Each row is a point on a tangle of strands that fork, close into loops and nearly touch. The rows are in no order.
Points whose rows are less than 21.5 apart are linked; no others are. Some points are linked to none.
z_136: [-16   8 -17   9 -21  12 -23   5  -6]
z_904: [ -2  34   3 -22 -21  -5  16 -26 -21]
z_368: [ -1 -12 -19  33  -3  -1 -36  24  12]
z_473: [-15  24 -16   2 -38  15 -29  -5 -12]
z_43: [ 13  -8   5  12 -14  -9 -29   8  20]
z_383: [-20 -13 -16  14  14  15   6  22  -1]
z_395: [ 43   3  28   8  -3   2 -30 -23   8]
z_553: [ -2  -4   2 -10  -7  -8   2  -3   6]
z_964: [-18   7 -24  19 -11  29 -11  15 -14]
z_162: [ 40   2  24   2  -8  -1 -23 -22   6]
z_202: [ 18  -3   7   7 -19  -7 -28  -1  15]
z_440: [ -7  -2 -30  40 -12  24 -23  21 -11]
z_311: [  2 -31   8  -1  17 -15   4  14  24]
z_93: [ -4  10  12 -24  13 -20  45 -10  -7]
z_587: [-28   9  -4 -11  15   6  30  15  -5]
z_146: [  4  12  14 -24  15 -22  42 -18 -13]
z_487: [ 12  15  15 -26  16 -23  38 -25 -18]
z_871: [  0  25  -5 -12 -38   4 -13 -20 -12]
z_252: [-26  -2 -11  -2  14  12  21  18  -2]
z_963: [ -1 -23   5  -3   8 -12   3   9  18]
z_834: [ 41 -14  37   1  25  -4  -6 -20  15]
z_147: [-17  -7  -9   1   1   3  -1  10   2]
z_604: [ 24   9  18 -26  21 -16  20 -30 -13]
z_562: [-14 -16 -14  15   5   3 -12  19   7]
z_822: [ 35   6  16   1 -20  -2 -28 -20   4]
z_497: [-17  20  -1 -18  -9   0  22  -6  -9]
z_260: [-11  29   0 -20 -17  -1  18 -14 -14]
z_294: [ 31 -15  22  -3   3 -10  -8  -8  17]
z_639: [-18 -17 -15  15   9   7  -2  21   3]
z_678: [ 18  17  16 -27  18 -19  29 -30 -21]
z_525: [-11  -9 -14  19  -5   4 -23  17   5]
z_616: [-11   9   1 -17  -5  -8  18  -6  -3]
z_778: [ 6 -8  6 -7 -6 -9 -5 -3 10]
z_276: [-14  14 -19  12 -29  16 -29   4  -9]
z_672: [-12   1 -26  30  -7  29 -14  20 -14]
z_228: [-27 -10  -8  -2  26   7  28  20   2]
z_46: [ 20 -13  14  -3  -4 -10  -8  -4  15]
z_807: [-12 -19 -24  32  11  19  -2  27  -3]
z_461: [ -5 -21   0   2   6  -9  -5  12  16]
z_660: [-10   6 -28  31 -18  18 -32  14 -10]
z_676: [ -4  -7 -16  25  -8   1 -34  19   9]
z_447: [-24  27 -12  -8 -21  18  -1   0 -14]
z_182: [ 37 -15  30  -1  16  -7  -4 -16  16]
z_724: [-12  17  15 -24  15 -20  53  -4 -11]
z_853: [-17 -29   2  -6  28 -11  26  18  17]
z_759: [ -9 -18 -23  34   7  13 -13  27   0]
z_823: [ 31   2  24 -23  28 -12  12 -30  -7]
z_10: [ -6  26 -11  -5 -44   9 -25 -14 -11]
z_929: [  7  35   2 -22 -26  -3   7 -31 -22]
z_426: [-18   3 -19  12 -13  17 -17   9  -7]
z_95: [-22  10  10 -22  21 -15  53   6  -4]
z_353: [ 44  -2  35  11   9   3 -23 -23  13]
z_520: [ 28   1  13   4 -19  -6 -26 -10  11]
z_358: [ 22   0  11 -10 -11  -9  -9 -15   4]
z_826: [ -5   3   0 -14  -8  -7  10  -7   0]
z_165: [ 34  -4  28 -19  30  -9   7 -27  -1]
z_612: [-12   1   4 -19   9 -12  32  -1   2]
z_540: [-16  19 -23  17 -31  22 -33   6 -14]
z_734: [-23 -23  -5  -2  29  -1  29  21  10]
z_498: [  5  29  -2 -17 -34   1  -5 -27 -16]
z_700: [ -4 -18 -22  36   7   3 -24  29   9]
z_69: [-26   9   3 -17  17  -3  42  10  -3]
z_870: [-17 -14 -21  23  13  23   9  26  -5]
z_300: [ -8 -31   6  -8  26 -17  23  14  21]
z_230: [  5 -34  14  -9  23 -20  17  10  26]
z_683: [-13  13 -28  27 -23  28 -30  12 -17]
z_109: [ 38 -11  35 -11  32  -4   2 -25   8]

A piece is all that can be reached along the links. How many separate loops has the piece of each point below (a circle has one, a figure eight two, a Y none), and how many tips (points with one link)?
z_672 | loops 1, tips 1
z_162 | loops 0, tips 2
z_525 | loops 1, tips 0

Name the points in between on the shortest way along the links from the first point to the second, in order.
z_260, z_294 | z_497 z_616 z_826 z_553 z_778 z_46
z_440, z_10 | z_660 z_683 z_540 z_276 z_473
z_871, z_904 | z_498 z_929
z_311, z_734 | z_230 z_300 z_853
z_520, z_395 | z_822 z_162
z_822, z_43 | z_520 z_202
